Each row is a point on a tangle of strands that fork, close into loops and nearly touch. The rows are in no order.
In the rows, zero is written as 128.
Two points are linked if the straight distance between their rows is under 41. Some points are linked to none.
bomez: [162 132 145 173  99 144 150 150]
fezik: [115 114 172 180 145  99 112 136]
kasug: [135 107 137  43 144 128 137 108]
Tupu: [130 122 127  59 146 129 134 106]
Vusaf: [143 132 128  79 129 159  86 106]
Manu: [103 154  80 124 138 143 107  97]
vefe: [138 149 140 171 112 138 123 134]
Suke: [130 114 113  73 132 163  89  90]
zan: [135 171 129 152 126 111 182 142]
Kiv: [125 164  87 117 133 132 163 114]
gezur: [112  76 129  33 127 110  89 129]
Dep: [126 152 119 103 136 138 100 115]
nuzu: [121 138  62 111 122 158 151  97]
vofo: [164 156 149 136 110 139 150 143]
fen: [152 132 126 177  86 158 144 157]
Ridag: [153 156 167  94 131 119 133 142]
savof: [101 151 147 130 139 103  92 139]
zomal: [103 123 141  83 123  82  62 167]
Vam: [119  77 140  29 133 114 113 121]
Beka: [157  72 167 187 151 119 121 128]
lakon: [119  89 194 159 150  74 113 157]
givit: [114 131 125  64 149 112 120 119]
gim: [125  87 174 185 161  92 122 132]
Pes: [135 163  77 114 122 138 182 122]
boz: [143  98 134 207 131 114 177 143]
degu: [161  85 200 161 144 109 129 142]
lof: [109 127 137  78 133 117  60 139]
lopap: [128 103 110  73 137 152 150  78]
Rud: [110 161 117 106 150 108 137 120]
tofup: [139 155 128 156 112 146 116 130]
Fid: [168 114 154 181 105 138 165 153]
rulo: [112 135 161 177 138 106 112 135]
sura: [169 154 139 132  99 153 141 144]
Fon: [156 152 147  99 122 145 107 129]
ruta: [ 92  82 117  73 140 137 132  75]
zuguk: [114 104 193 148 140  76 102 162]
Domag: [101 126 104  85 147 133  96 100]
voz: [ 83 131  80 100 156 125 126  84]
voze: [156 143 117 159  82 166 133 154]
vetav: [123 147  53 122 113 162 155 114]
fisa: [156 134 174 165 125 116 154 145]
rusi: [134 173  88 132 119 128 192 137]
fumiv: [ 83 143  79 110 153 127 112  91]
duleg: [135 144 140 188 124 109 180 145]
fegom: [101 131 137  83 134  99  70 150]
rizu: [108 164  78 144 126 146 113 108]
tof: [112 145 102 207 108 129 155 143]
lav: [118 126 186 126 133  85  96 163]
Farak: [104 147 117  99 146 122  91 116]
nuga: [141 142 177 139 127 119 112 143]
rit: [117 163 143 139 138 107 132 134]
Rupa: [167 106 167 180 118 127 161 146]
Dudo: [136 173 110 147 119 118 188 144]
vib: [150 109 155 193 119 135 125 134]
bim: [147 151 161 126 120 136 106 135]
zitid: [103 160 124 161 132 123  97 123]
fufa: [ 96 101 106  72 145 136  97  90]
sodi: [123 119 134  54 141 121  96 125]
tonop: [117 123 160  79 120  77  76 177]
Topak: [114  93 128  42 127 105  73 138]
val: [140  78 110 210 107 143 169 166]
fega: [144  73 143 197 171  96 152 128]
laf: [131 163  80 145 103 154 148 135]
lupob: [148 114  87  85 116 179 144  88]
Peb: [ 88  84 113  68 143 130 109  85]
Kuloz: [126  77 184 173 163  84 116 141]
detop: [162  69 184 170 156 110 125 135]
Lali: [168 151 117 132  86 169 146 154]
vofig: [125 166 150 152 138  94 172 141]
fudu: [117 114 132  57 137 125  75 126]
Rona: [108 156  94 104 149 121 145 103]
Dunu: [137 129 144 191 115 135 125 133]
vamo: [147 104 199 158 136 109 114 146]
vebe: [145 148  80 127  84 177 152 158]
suvi: [126 169 132 127 138 111 142 132]
mer: [ 96 121  77 101 146 139 148  75]
sor: [102 158 117 190 127 124 116 125]
Mele: [134 128 185 151 130 114  98 142]
Nuv: [114 100 107  77 137 159 100  78]
kes: [114 128  82  97 139 147 145  84]
topuv: [101  85 119  75 137 141 152  71]
Tize: [157 143 138  81 124 153 101 117]
Rovav: [127  87 144  33 139 123 124 112]
gurem: [106 158 103 198 120 127 134 129]
gido: [152 137  72 100  99 177 162 126]
nibas: [154 146  79 111  94 174 150 138]
rafod: [153 151 160 152 121 121 157 144]
gelip: [135 159 120 127 121 146 108 121]
Zol: [109 162 100 159 124 145  97 113]
fas: [134 106 101  80 127 166 144  78]
bubu: [ 97 145 141 102 141  96  85 146]
nare: [149  79 121 208 122 128 180 156]
Neki: [115 126 101 214 104 131 169 155]
Bogi: [104 151 156 154 140  96 115 139]
lipup: [123 158  61 138 107 158 156 131]
tesof: [115 121 178 103 121  70  88 181]
kibi: [123  96 103 216  99 144 165 166]
bam: [148 120  75  90 109 175 165 101]
moru: [153  86 149 200 135 127 136 133]

How many points has the smallest loop of links through each point below? Write - if it is on no loop.
voze: 10
savof: 14
fudu: 9

A tip is a point with one link. Name the tips that can be reached along the links from each point below, in the order of the rows.
Kiv: vofig
vamo: vebe
kibi: boz, laf
